Points, in no order, along strands that fork, close into loops and pass close to each other.
Two points are linked if the straight distance between their rows is under 128. Some points are linked to none.
vos: [-19 -13  10 -26  -9 -16 -13  79   8 -31  14  -8   3 -43 -35  12  51  -3
  22 -22  17 -11  17 -18 -38 -61  18 -21  22  20 -10   2  11 -16   5   5
  29 -15 -27 -42 -38  18 -22   0]
Kelo: [ -5 -18   9  32  39 -12  24 -39   8 -10  -6  59  90  62   1  44 -17  37
  14 -14 -28  15 -41   5  23  17 -30  26  27 -51  10  20 -35 -30  -1 -16
  -9   5   6  23  41  53  30 -17]
zubuk: [-39   2 -25  40 -27 -25   7   5 -33  66  31 -25  24 -50 -27 -26   9 -76
  20  95 -18 -54  -8  -4 -58   4  22 -73 -18  20   1 -10  -2 -26  42 -23
 -43 -17  33  33  16   3  -8  23]
Resi: [-15  30  -7 -34  20 -12  49  38 -45  20 -16 -46  -7 -93  44 -53  35  -3
  -3  38  70 -78  -9 -12   1  -5  24  13 -14  66 -22   0  11  13 -11   1
 -24 -24  26  19 -20 -28 -14   3]
lar: [-32 -15  16  50  14  -8  12 -53 -23  12  33  45  72   7 -39 -10  10 -44
  30  53 -90 -30 -39  44 -43  23  13  -6 -32 -39 -34  12 -62 -13 -32  31
 -15   5 -29  34  10  54 -11 -38]
Gemo: [ 28   0  31   7  44  14  -7  65  15 -25  -6 -33  10 -26   3  15  14   9
 -16   3  76  -2  15 -50  -1   1  26 -15   3  34  17 -29  47 -10  55 -11
   3 -13  22   8   7 -15  -1  22]
kesab: [  7  20  38 -14  57  -3   5  70  36 -85  -6 -22  27 -39  -8   4  18  21
 -14 -55  15 -30   1 -16  38   5  26  61 -12 -12 -14 -20  40 -33 -55   8
  24  21 -46  -2 -34   9 -24  -4]
niri: [ 35  -3   4 -24  30  26 -32  63  11 -27 -14 -27 -22  25 -16  45  13  21
  -8 -65  64  40  32 -50  -9 -49 -10 -16  36  41  21  -4  29   1  44   2
  44 -11   7 -41   6   4   4   7]
kunug: [-31 -39 -28 -18 -60   0   1 -15   8 -14 -45  24  28  29 -17  41  45  -3
  68 -30 -38  55  -4  13 -62 -35 -36  -4  38 -22 -22  32 -46  10 -11   0
  15 -28 -19 -35  10  46  38 -15]
lig: [ 17 -18 -13 -20 -20   6   3  58 -18   4 -14 -15 -13  10 -19  33  34  -1
  37 -27  32  36  23 -41 -53 -43 -21 -66  52  49  13   3  17  15  74  10
  31 -23  42 -34  18   1  20   7]
Vup: [ 30   4   5 -17  18   5 -28  74  -1 -28   8 -39 -40 -10 -43  28  35   5
  -4 -34  49  10  49 -57 -37 -61  19 -55  32  46  22 -20  46   1  58  -6
  30 -16  27 -17  -8  -4 -14  23]
zose: [-67  -9  50 -11  25   1  53  55 -12 -11 -17   2  59 -39  21 -33  30  17
  31  -9 -16 -54 -38  14  -5   8  -6  14  -9  14 -54  34 -15   0 -64  20
   2 -28 -22  -8 -23  24 -27 -39]
gev: [-45 -16  35  31  30  -5  48 -28 -27  21  10  38  95   0  -5 -10  14 -29
  32  53 -64 -45 -44  31 -32  37   9 -12 -24 -24 -40  34 -49  -2 -15  19
 -23  -4   0  37  18  51   2 -38]
Luz: [-25 -15  42  26  49   4  43 -26  -7 -11   2  45  73  18  18 -28 -20  30
  17   4 -49 -16 -45  23  36  37 -16  28  -8 -26 -28  23 -29 -11 -40  17
   2  13 -15  19  10  22  -1 -34]
pilu: [ -7  11  -7  39   6  -4  -9 -43 -27  44  36 -14   1 -19  -4 -42 -27 -39
  -2  73  -5 -26  -9   7   5  50   9 -17 -26   7  13  -7  14 -19  35 -24
 -22  18  36  50  14 -27  -2  17]
Neb: [ 24  35  -2 -18 -10 -29 -58   0  34 -37  36  -9 -78 -28 -30  16  -3 -16
 -58 -25 -15 -19  54   9  37 -39  52  30 -44 -28  -3 -41  45 -17 -38  -8
   9  25 -28   1 -61 -18 -32  54]
temi: [ 34 -10  -1 -17  -2  26 -11 -13  14   2 -18  18 -29  42  36  15 -43  36
 -11 -29  14  49  -1   0  48  18 -32  18  11  17  13   2   5  19   5  -2
  34   6  -9 -31  -4 -24  13  -1]
godet: [ 15  -3  45 -10  59  14  12  75  19 -42 -15 -29  44 -25  23  11  22  24
  -9 -24  65  -9 -12 -41  14  -1  11  14   2  30   4  -9  28 -10  18   2
  16  -8  -8  -7   0   0  -4  -4]
ruf: [-42 -32  23  15   6  -9  55 -17 -21  26 -14  30  91  -6  12  11  22 -25
  49  47 -45 -25 -32  30 -43  34 -11 -25  -5  -7 -31  39 -46  17   4  -2
 -31 -30  12  24  13  38  24 -32]
mora: [ 18   4 -12 -35  -9  24 -38  36  36 -33 -17  -6 -44  42  -5  39  -4  24
 -26 -82  39  46  24 -18   8 -52 -21   9  31  19   4  13  19   8   6   8
  45   6 -25 -53 -20   7  -1   0]
zon: [ 62   6   8  21   6  34 -45   9  -2   0  -1 -24 -52  49 -15  43 -37  11
 -50 -24  56  45  36 -40  21  15   1 -10  10   5  46 -22  59 -12  50 -21
   8  24  50  24  28 -28   9  45]
fatab: [  12  -18   -6   42    3    2    9 -102  -25   15   16   53   26   32
   -7  -18  -23  -20   25   33 -109   -4  -34   47   -2   26   -1   16
  -25  -36  -14   -4  -77   39  -44   32  -12    4  -40   13    6   32
   19  -49]
kivap: [   4   52   -9  -14   32  -58    4   42  -19  -11    7  -55  -22 -112
   -4  -26   29  -29  -33   40   30  -82   35  -19   19  -32   55   25
  -66   35   -9  -36   50  -24  -34  -13  -25  -11   31   39  -28  -49
   -6   37]
zik: [ 12  -3 -28  11 -28   7 -24 -70  28  21  16  31 -17  61 -25  23 -41   2
 -24  -2 -45  31  -2  19   5  17  -7  11  10 -74  29  -3 -22  -4   9   7
  -8  30  -9   9  28  17  -1   2]
kuge: [ 19  -5  -8 -17 -25  -3 -18  56 -22   4  14 -26 -45  -1 -40  26  31  -6
  21 -26  26  23  40 -37 -46 -51   0 -68  40  44  18  -6  37   5  56  -2
  31  -8  38 -24  -4 -13  -3  23]
sinod: [-24 -34   6  20  -4   1   9  29  11  16  -9  26  73  20 -20  57  23  -2
  26  14   2  14 -16 -15 -43   8  -3 -31  21 -31  16  10 -14 -30  53 -24
 -10  -4  21   9  42  42  18   1]
kiku: [-12 -34 -32 -23 -78  -1  -6  -1  -6  -6 -31  10 -10  25 -19  39  43 -12
  65 -36 -32  67  10  10 -70 -34 -30 -28  36  -2 -16  21 -30  17  12  12
  27 -23  -2 -40  13  27  34   0]
Lekog: [-60  12  63   8  56  10  73  44 -18  -2 -14  -8  73 -32  39 -46  23  19
   2  -3   7 -81 -36  13  17  36  24  27 -15   1 -51  22  -1 -14 -36  17
 -13  -8   8  32  11  29 -28 -23]
vova: [ 12  12  42 -29  65   6  18  75  22 -61 -18 -33  33 -45  24  -3  23  28
  -4 -45  47 -24 -11 -28  28   7  18  44 -10  20 -12  -8  29  -8 -25   8
  23  -2 -23 -15 -26  -4 -11  -8]
fetap: [ 59  16  -9  10 -20  35 -32 -28   1  13   6 -13 -80  78  -5  41 -63   9
 -57 -28  27  52  32 -21  27  22 -14  -9  13 -22  47 -13  50  -6  34 -19
   0  39  42  21  23 -34   7  45]
vaded: [ 49  -4  15 -18  30  33  -1 -10  18 -21 -30  10 -15  27  61  -5 -45  50
 -14 -36  26  37 -14   1  81  32 -30  45  -2  26   6   6   6  25 -16   3
  35   5 -16 -32 -16 -35  15  -7]
tovo: [-13  15  23 -19  31 -12 -14  55  45 -83   0  -3  16 -12 -35  13  16  24
 -17 -57  -1 -21  -9 -13  28 -16  17  53  14 -34 -14 -16  18 -45 -64  -5
  23  36 -68  -8 -32  40 -41  -3]
bisu: [ -2 -12  -7  -5 -26  -5 -27 -33   7  12  30  18 -36   2  -9 -10 -27  -9
  -4  12 -34  11   4  27   7   0   3   5 -11 -17   1  -7  -8   3 -16   3
  11   9 -38 -16 -22  -5 -22   2]
tano: [-53 -26  25 -13  -8  -1  19  58   1 -20   2   7  43 -29  -8 -12  37   3
  39  -3 -18 -19 -24  12 -26 -18  -7   2   2   5 -38  24 -14  -8 -46  16
  16 -23 -49 -30 -32  27 -20 -23]
mome: [ -6   5  14  -4  13   0 -48  61  47 -55  10 -11   4   0 -64  43  30  13
 -43 -45  51   8  28 -39  -7 -47  33  14  16 -38  24 -16  34 -49   4 -18
   7  30 -23  -7   3  44 -39  14]
zaged: [ -8  -5   7  20 -14  -4 -23  47   0  10  27 -16  -7 -20 -48  15  19 -11
  -6  23  24  -5  25 -33 -41 -19  32 -44   5   0  25 -18  40 -27  54 -27
  -2   6  20   8   3   4 -24  34]
Suba: [ -4 -25  -2 -13  -3  10  -7  54   6   1 -29  10  35  30 -11  54  30  20
  27 -38  38  47   0 -35 -37 -25 -24 -28  43  20  18  14  -2  -5  52  -4
  27 -22  18 -37  29  22  25  -4]
tuf: [ 29  -6  25 -13  37  27  18 -30   8 -17 -19  12 -10   8  66 -38 -42  54
  -4 -20  -5  12 -26  17  84  40 -22  48 -15  15  -7  10 -11  28 -48  11
  21   9 -21 -27 -20 -34   4 -20]
folet: [ -6   3  12 -46  26   7  22  60 -15 -21 -16 -32   7 -57  47 -32  30  24
  19 -20  44 -20  -6 -20   9  -8  -8   9   3  60 -28  29   4  33  -7  19
  25 -32  -8 -43 -39 -26  -2 -25]
kulu: [ 32  15  -2 -27 -17   4 -39  19  19 -22  17 -11 -79   2  -5  16 -12  -1
 -31 -37  21  13  46  -6  21 -26  16   7  -4  16   9 -15  41   8  -2  -8
  28  13 -16 -20 -43 -26 -17  27]
Depil: [ -10  -11   -1   48  -12   -7   -4  -80  -45   16   33   33   35    2
  -24  -21    1  -63   28   63 -104  -17  -33   59  -43   18    8   -5
  -49  -20  -25   -7  -74   14  -47   35  -18  -14  -40   12    2   32
   -1  -50]
vug: [-35 -32   9   3 -16  -9  35   2 -24  32  -2  12  61 -20   3   4  22 -35
  48  50 -27 -13 -19  18 -50  21  -6 -38  -4   9 -26  19 -39   8  18  -1
 -20 -34  11   6   2  19  18 -20]
sog: [  0   2  21  -8  33  19  30 -35 -15  -3  -7   7 -27 -28  54 -74 -23  40
   5  -7 -36 -23 -28  35  67  35  -8  47 -41  17 -33  12 -22  31 -88  28
   8   2 -35 -27 -37 -28 -17 -31]
vuve: [-43 -44  -8  -6 -31  -5   8  10   9 -23 -41  39  61  22 -14  33  35  11
  65 -16 -31  40 -25  12 -45 -28 -37   4  33 -17 -28  33 -42   9 -37  -6
  13 -25 -31 -17   0  48  26 -27]
Mov: [  9  15  20  38  22 -17 -45  16  15 -23  43 -14 -22 -41 -41  -3  -6 -14
 -40  28  14 -22  30 -14  17   6  52  19 -27 -44  11 -34  55 -54  27 -22
 -16  29  13  43 -10  -4 -26  48]
Daken: [-43  -6 -10   9 -31 -19  36  20 -31  59   9 -18  42 -51  -5 -20  25 -59
  36  78  -1 -41 -11   5 -61   7  16 -68  -2  27  -9  -2 -18  -8  37 -12
 -35 -29  33  13   4   8   4   3]
Ligop: [ 41  19  -1 -29   3  -3 -29  21  -2 -18  14 -39 -79 -25  11  -8 -12 -11
 -17 -24  30  -5  50 -13  28 -19  21   0 -17  58   2 -20  51  15   0 -13
  26  -4   7 -12 -57 -62  -3  28]
pumu: [ 15  17 -25  20 -23  10 -38 -71  30  10  37  20 -51  48 -27  -6 -50  -5
 -53   9 -37  17  12  23  19   6  15  19  -1 -70  18 -19  -1  -9   0   4
  -5  49 -22  12  12  10 -32  23]
lom: [  1  23   2  60  35  -2   7  -6 -16  29  23 -27  13 -37  13 -55 -20 -31
 -21  85  36 -41  -6 -11  20  49  35  -2 -21   4   9 -15  34 -31  53 -26
 -39  23  52  76  30 -28   7  37]
teleg: [ 42  32 -23 -13 -18  39 -29 -14  48 -13 -27  -3 -61 102   1  47 -42  22
 -76 -80  46  63  29 -20  33 -31 -38  14  25 -21  30   1  23   2   4   6
   9  24  10 -29  20  -7  -4  18]
tovuz: [  2  11   5  -3   8  -2 -39  23  49 -56  18   0 -16   3 -45  18  -2  10
 -47 -35  17  -3  20  -6  27 -23  31  40   4 -52   9 -19  28 -44 -18 -11
  11  39 -43   2 -17  26 -39  14]
bola: [-29  -9  43  27  46   7  47 -44 -30  10   6  34  51   2  19 -50 -13  14
  19  24 -60 -32 -39  35  27  40 -11  20 -30  -6 -37  23 -40  15 -55  28
  -7   3 -17  14   2  14  -6 -45]
Nenu: [ 15 -38 -21  18 -44  -8  -4 -97 -19  33 -19  19  -2  43  17  51  -7 -20
  54   3 -72  22  -9  31 -54  48 -38 -22   4 -19  33   4 -35  26  40 -11
 -29 -24  31  18  24   8  65 -19]
dubek: [ -6   2 -34 -39 -33  15 -35  30  48 -36 -31  13 -36  54 -14  30   8  25
 -12 -84  20  57  12  -7  -3 -70 -37  11  52   0 -10  20  -4  14 -33  12
  29   4 -46 -63 -15  28  -3 -16]
Fod: [ 32  28 -42 -23 -33  23 -18 -23  59  -7 -40  27 -60 100  11  34 -38  36
 -57 -80  20  65  13  -5  27 -38 -60  21  39 -21  10  13   6  28 -18  17
   8   8 -24 -48  10  -4   1   2]
Gika: [  3  -8  -4   1  -4  14 -28 -10  37 -16  -3  20   9  50 -21  32 -20  28
 -26 -28  20  38  -2 -10  21  -1 -12  22  23 -42  27   5   0 -32   7  -7
  15  28 -11 -10  24  23 -11   5]
Zol: [ 31  -7 -29 -19 -40  17 -13 -38  22  18 -17  24 -59  58  22  18 -47  23
  -7 -31 -18  53   6  18  20   5 -36   5  15  -7   9   2 -13  37  -3   9
  22   4 -17 -33  -1 -19  12   6]
Zap: [ -1 -41 -10   6 -28  -8  17 -52 -14  31 -22  30  32  24  23  36  -6  -7
  57  13 -47  27  -8  20 -31  44 -37 -15   3  -5  10  16 -35  24  34 -13
 -14 -33  23   3  16   4  56 -21]
zel: [-25  36  43   6  65  13  65  20 -36  14  -9 -23  42 -51  57 -57  12  18
 -19  32  39 -71 -34  14  32  53  32  39 -25   7 -35   6   8 -17  -6  12
 -30   9  33  58  22   4 -10  -5]
pufa: [ -4 -14   1 -23 -18  -5   9  22 -21  18   5 -20  -7 -27  17 -20   5  -9
  26  18  25  10   7  -7 -13   6  -9 -30   8  49   0   7   6  19  30  -5
  15 -19  18 -21 -15 -36   8  -6]
gis: [ 43  29  -8 -27  23 -26 -14  34 -10 -23   5 -53 -58 -61  11 -24  13 -16
 -15 -11  53 -29  49 -33  24 -23  29   3 -21  79   7 -23  58  16   7 -13
  11 -19  31   8 -48 -70   4  21]
Daful: [ -2  13 -39 -10 -24 -19  28  11 -43  49  -1 -38 -31 -50  33 -65   6 -32
  26  36  56 -38  24 -23 -12  -5  -6 -43   2  91  11   1  18  24  27  -9
 -13 -26  49  22  -4 -66   7  12]
Liki: [  5   5   4  19  24   5  12 -87 -35  34  28  11   1  -4  27 -59 -38 -10
   3  56 -45 -17 -23  40  36  58  -1  14 -43   8  -4   0 -36  14 -17  15
 -14  10  -2  20  -1 -24   3 -26]
Manaz: [  5   0 -43   3 -46 -18 -11 -77 -54  47  26 -13 -64 -13  29 -61 -37 -47
  19  41 -66   7  -5  56  -6   8 -15 -24 -48  43 -11 -18 -45  42 -45  12
  -8 -33 -28 -13 -17 -51   2 -25]
bulu: [  0 -20 -33  16 -28   0 -10 -82  27   9 -13  43  22  72 -20  48 -15   5
   9 -13 -61  30 -15  25 -17  13 -24  17  20 -70  28   7 -43   5   5   0
 -21  14  -5   6  36  43  28 -18]
lalom: [ 24   8  16  17  12  -4 -12  46  -2  -4  12 -36 -24 -32 -10  -4   5  -9
 -15  24  52 -14  30 -47  -2  -2  34 -32  -4  36  27 -31  58 -12  54 -30
  -7  -7  42  25  -3 -36  -6  37]
Lilus: [ 25  19 -35  19 -35  14 -25 -82  28  31   0  14 -39  96 -29  45 -51   3
 -44 -21 -35  40   7   1  -6  22 -17  -1  18 -87  58   8  -7  -8  29   3
 -28  41  30  11  53   9   8  15]
seb: [ 15  36  -6  12 -20 -33 -79 -11  28 -23  53 -12 -85 -26 -56  12 -10 -23
 -73  -8 -22 -24  60   6  23 -38  58  16 -39 -57   5 -42  49 -33 -22 -15
  -9  34  -4  32 -39  -8 -38  70]
bedat: [  2 -25 -18  -8 -47 -12  -2 -11 -26  35   4  -4 -22   7  -3  12  -7 -23
  41  13 -20  31  12   7 -37  18 -17 -42  13  25  16   2  -2  19  40  -7
   7 -10  25  -6   4 -22  23   6]
sele: [  8 -18 -32 -33 -68   4 -10  11 -16   4 -20   0 -48  42 -18  43  28  -5
  42 -53 -13  71  28   3 -55 -39 -38 -46  50   9   4  26  -2  24  30  18
  30  -8  23 -45  17   7  32   6]
Zade: [-23  24  13 -20   4 -46  -2   1 -26   1  30 -31 -27 -90   9 -43  14 -28
  -9  33 -18 -65  10  21   7 -21  23  23 -64  27 -25  -8   5 -28 -67   3
 -10 -19 -23 -16 -47 -32 -31  -1]
mide: [  3   0  12 -30  12   5  18  52 -14  -7 -10 -32   2 -46  31 -19  22   8
  17   0  48  -9   5 -24  -1 -10   0 -17  12  63  -4  11  13  21  31   4
  20 -24  10 -27 -24 -34   3 -14]
Lugif: [  27    0  -42  -23  -85  -15  -21  -32  -35   31   26   -8 -106   27
    6    0  -25  -36   22  -21  -46   46   31   28  -34  -23  -25  -59
   12   23   -1   -2   -1   40  -10   10   12  -10   -9  -20  -18  -42
    6   22]
meke: [  0 -32  -5 -21 -19  13   8 -19  -7   5 -27  25   6  13  38  -2 -15  18
  43 -12 -25  43 -13  18  14  12 -40   6   7  20 -10  27 -35  45 -21  10
  23 -26 -17 -38 -14 -18  31 -19]
vez: [ -5   3  38  21  47  13  17 -21  -9  11  24   6  46 -15  23 -35 -20   5
  -6  42  -2 -21 -20  10  37  51  13  23 -24 -20  -9  -1   0 -26  18   1
 -13  23  14  40  16  -6   1  -4]
pazev: [-35 -28   7 -21 -34 -14  -1  56  -4  -8  11   2  17 -38 -23  -1  43 -11
  37   2  -6   1   5   3 -42 -39   4 -18  10  14 -22  11  -8  -7 -10   8
  14 -17 -31 -40 -32  18 -15 -12]
ridun: [ 54  25 -26  13 -27  28 -31 -70  20  23   2   7 -76  96  -6  32 -72  11
 -65 -20  -2  46  20  -1  26  26 -19   4  10 -60  47  -6  21   3  22   0
 -14  46  28  21  38 -15  -7  39]
Ninem: [ -4  24 -46 -13 -60   3  -9 -37  82  -9 -15  28 -58  74 -25   0 -22  18
 -48 -52 -25  40  10  10   7 -57 -38  17  28 -63 -11   2 -20  33 -52  20
 -21  21 -69 -38   1  16 -32  -9]
Bama: [-12 -13  29  23  46   1  26 -25   9 -30  -6  43  69  47  10   0 -32  52
   7 -24 -36   5 -46  10  52  18 -25  46  19 -36 -14   7 -28 -24 -43   2
  10  25 -25  11  14  34   4 -22]
sobev: [ -8  -2  37  31  42  13  29   9  -3  20   8   9  78  -3  22   9  -7   0
  -3  46  24 -15 -29 -13  14  49  12 -11  -3 -19   3   2  -3 -19  57 -16
 -17   5  39  42  43  16  18   7]
sodi: [-38  -8 -22   2 -41   2 -29 -16  49 -17   6  23   7  47 -57  14   6   3
 -18 -20 -27  25  -6  19 -16 -31  -2  14  27 -71   7   9 -26 -22 -35   2
  -7  29 -45 -14  13  48 -28 -11]
losub: [  3   6  23  46  40  11  20  20  -2  28   4 -15  54 -20  21 -10  -7 -13
 -13  69  42 -24 -19 -27   7  49  29 -19   2  -6  11 -10  15 -23  74 -28
 -32   7  52  49  46   2  17  31]
bavaz: [-30 -20   1   1  15  -3  -8  39  26 -29 -31  29  77  51 -23  55  22  40
   5 -52  29  42 -40 -27   3 -30 -32  15  52 -18  14  17 -18 -39 -13 -17
  11   4 -17 -19  33  53  13 -19]
dis: [-29  14  -5 -15  23   4  61 -15 -61  57 -16 -15  33 -45  57 -53   9   4
   5  60  43 -61 -30  18  11  52  -2   1 -18  46 -25  24 -25  24  -2  -6
 -33 -11  38  41  13 -15   0 -16]
buzep: [-34  12 -14 -31  -6  -4  61  22 -59  52 -22 -29  12 -71  48 -54  28  -4
  17  51  53 -60 -22   7 -15  11  -1 -15   3  72 -26  28 -24  29  -5   5
 -24 -33  30  16  -6 -18   1 -16]
voviz: [ 30  -8  12   9   9  27 -33   4  19  -3   1   0  -6  40  -5  30 -30  22
 -32 -18  44  36  10 -26  29  23  -1  11   9 -19  32 -12  29 -24  37 -15
  18  20  17   4  28 -10  -1  23]
Rit: [   0   46  -16  -14    7  -60  -12    1  -24    3   18  -49  -52 -105
    8  -41    8  -40  -19   36   19  -79   41   -8   28  -36   30   26
  -66   54    1  -27   38  -23  -44  -15  -21   -7   28   35  -32  -68
   -6   29]
Fes: [ 10 -22 -20  21 -18   9   1 -81  -3   7   5  43   1  38  -1 -14 -29  -9
  18  17 -88  13 -29  45  11  13 -14  16 -11 -35 -14  -9 -69  46 -49  23
  -4   3 -60  -6  -5  22   9 -29]
guti: [ -7  -4  11  -2  -3   4 -39  60  26 -24  18 -10  -6  -3 -56  36  27   8
 -22 -23  36  10  32 -32 -27 -42  29 -14  14 -19  28 -14  33 -39  31 -17
  10  17  -4 -10   1  25 -32  20]
Tud: [ 24  15 -43 -40 -89  14 -10 -12 -12  13 -15  -6 -96  67 -20  46   9 -16
   6 -66 -21  77  40  14 -55 -42 -45 -64  47 -22  14  25   7  33   7  22
   2  14  21 -34  22  -8  27  21]
zef: [-28 -39   5  -2  -2  -1  16  26   8 -17 -34  36  74  28   3  43  19  28
  40 -29  -4  35 -30  -5 -11 -12 -37   7  36  -4 -13  30 -30  -3 -13 -10
  16 -14 -13 -21  12  38  31 -26]
Fug: [-14   2 -19  52  -9 -12 -15 -29 -26  58  41 -10  13 -19 -26 -20 -16 -56
  10  81 -26 -30  -7  -2 -31  43  15 -50 -20   0  20 -10  12 -26  55 -31
 -34  17  43  53  25 -12  -1  29]
mut: [-34  16  29   3  48  11  72 -14 -50  40 -10   0  56 -28  57 -52   5  17
  -3  48  18 -63 -43  24  25  59   9  16 -23  20 -33  32 -20  15  -3   2
 -26  -5  38  48  27   8  -2 -19]
rut: [ 18  44 -18 -28  48 -17  34  43 -30  -9 -21 -53 -19 -98  41 -49  31   0
 -25  27  88 -70  11 -21  22   7  41  37 -31  65  -7 -22  42   6 -10  -7
 -30 -16  36  47 -12 -48  -3  13]
keru: [ 23  25  -1  28  -3  -5 -59 -42  32 -19  50   5 -60   4 -36 -15 -38  -7
 -61  10 -22  -4  29  16  34  -8  48  37 -27 -67   5 -30  31 -39  -5   0
  -8  55 -21  28 -14   8 -40  44]
Vubot: [-14 -27   9   6   2   6  15  54   8   9 -12   9  61   4  -8  41  24   7
  25   6  28  16 -14 -27 -35  -2  -6 -34  24   1  10   0  -7 -14  55 -10
   8 -14  22 -17  30  25  14   1]
bepo: [  14   43    5   -4   48  -42   -3   73    5  -35    2  -51  -10 -100
  -17   -9   43  -19  -25   30   46  -65   35  -41    3  -33   73    5
  -37   25    1  -46   60  -15    3  -13  -18  -21   28   26  -28  -36
   -9   40]
feke: [ 10   3  35   1  45  19  32 -30 -14   0   0   5  23 -16  49 -47 -27  36
  -8  14   9  -6 -19  18  67  57  -5  40 -26  10  -9   9   1   1 -13   5
   2  13   9  14  -1 -31   5 -16]
Sako: [  3 -37 -31  17 -65  -3 -12 -95  -9  12 -23  23   0  50  -6  53  23 -33
  57 -10 -86  28  -1  40 -85  18 -26 -15   8 -47  20   2 -52  25  16  -3
 -29 -25   4  14  29  35  50 -21]
Dubu: [ 12   9   4  -9 -14 -10 -32 -13  14  -8  37  -5 -63 -21  -1 -16 -22  -9
 -29   1 -11  -9  24  22  32 -11  23  20 -28  -4   0 -25  24  -9 -24   0
  13  13 -32 -15 -44 -22 -28  21]
gusi: [ -3  -1  22  20  39  19  35 -63 -26   5   3  26  -7  -4  30 -76 -29  29
  15   9 -73 -29 -43  47  57  32  -6  36 -39 -12 -37   9 -50  30 -95  43
   5   7 -49 -15 -21  -7 -17 -42]
Mupo: [ -3  -3 -17  12 -20  -8  -3 -76 -36  44  31   4 -22 -14  17 -49 -29 -37
  14  53 -61  -6 -19  49   4  30  -9 -10 -41  22  -3 -11 -38  24 -30  12
 -11 -13 -18  -1 -12 -34   2 -26]
Disu: [ 18  -6  28   1  33  18  13  16  -2   7 -19  -6  38   1  44   5 -15  27
  -1  -2  52  17 -14 -22  31  37 -13   5   2  28  11   1  12   8  41 -14
  13  -8  30   0  18 -26  25  -7]
bikif: [ -1 -24 -42  13 -57   0  -8 -95  16   6 -20  36   0  66 -27  34   2 -18
  24 -11 -88  29  -9  42 -45  -5 -19  12   9 -67  11  -1 -64  31 -23   9
 -24  -7 -34   1  27  43  30 -29]
meve: [-13  11  19  -9  20 -22   2  93  13 -25  15 -29  14 -71 -30  11  56 -11
   2  14  40 -41  20 -37 -39 -48  48 -31   5  18   4 -24  34 -23  29  -6
   5 -19  -1 -11 -28   8 -29  18]
Bemas: [  13    7    4   46   31   10    8 -112  -38   27   39   40   24   13
    8  -42  -38  -18    9   53  -92  -24  -29   41   20   49    3   14
  -44  -17  -12   -7  -67   25  -31   41  -14   22  -17   23    4    6
   14  -41]
tun: [ -5 -20  16  25  26   4   8 -18   5  10   3  35  74  31   3  34 -14  13
   6  12  -7  13 -23  -4  12  38 -12  -1   9 -35  19   9 -13 -31  39 -18
  -5   6  19  23  45  28  23  -2]
Degi: [-25  -7   9 -42   6   7  42  22 -41  12 -25 -14  17 -53  60 -47  19  26
  34   6  18 -21 -25   4   8  17 -23   8  -9  52 -43  42 -19  38 -34  17
  15 -36   2 -31 -27 -21   3 -36]
Fede: [ 10   2 -45 -12 -46  13  -8 -47  50   7 -31  39 -42  84   6  26 -35  26
 -19 -45 -25  59  -1  16   6 -19 -43  17  29 -43  10   9 -25  31 -19  15
   0   9 -41 -37  16   6   6  -4]
fek: [  1   2  -5  -4  -6 -16  25  69 -16  10   1 -36  -9 -49  -7 -19  41 -16
  22  27  47 -22  20 -48 -47 -42  21 -78  34  70  13 -18  26   7  64  -2
   8 -35  46  -8  -6 -16  -5  15]
Tolor: [ 44  31 -20  -2  38 -17   0  35 -18  -7 -14 -60 -45 -67  27 -46  12 -16
 -21  20  87 -41  44 -35  29   8  34  10 -21  72  12 -29  65  14  16 -17
 -21 -15  53  50 -14 -69  10  22]
res: [-14  22  26  10  26 -33 -11  72  11 -29  29 -28   7 -75 -34   2  38 -21
 -18  35  25 -57  20 -28 -14 -29  69  -3 -34 -10   6 -38  45 -46  13 -18
 -15  -5   3  11 -25   2 -30  38]
dip: [-27  16 -44 -22 -54  -2 -22   0  80 -36 -43  21 -34  72 -25  17   5  26
 -29 -69  -4  56  -6  -2   2 -73 -43  21  51 -43 -17  17 -18  20 -61   7
  -5  16 -64 -51  -8  40 -14 -24]
buta: [-18  -5  -4  -4   0   6 -30  26  47 -35 -29  12  34  59 -35  45  12  34
 -26 -59  37  46 -17 -22   9 -37 -24  23  44 -31  19  10  -4 -36 -13 -13
  13  21 -25 -22  25  43  -5 -12]

A piece is all that can be reached along the links. How many separate loops has the piece of each point below (a circle has one, a figure eight two, a Y none), and how many tips (points with one link)?
Rit -> loops 0, tips 4
losub -> loops 2, tips 3
tovo -> loops 1, tips 0
folet -> loops 0, tips 2

A fork is a point with three links, a tip a point with one. Leave the first point through the second and follow the links. Name the first fork or tip that comes.
mora, niri -> tun
Vup, niri -> Fede
buta, Gika -> zik
vos, meve -> Rit
Tolor, gis -> Dubu

Name the points in between on the shortest way along the links from the first point to the second, in order.
vuve, pumu -> zef, bavaz, buta, Gika, voviz, zon, fetap, ridun, Lilus, zik
mut, pazev -> zel, Lekog, zose, tano
lom, gev -> pilu, Fug, zubuk, Daken, vug, ruf
Dubu, dis -> kulu, Ligop, gis, Tolor, rut, Resi, buzep
bisu, bikif -> Dubu, Neb, seb, keru, pumu, zik, bulu
Manaz, pilu -> Mupo, Liki, Bemas, fatab, Depil, lar, gev, ruf, vug, Daken, zubuk, Fug
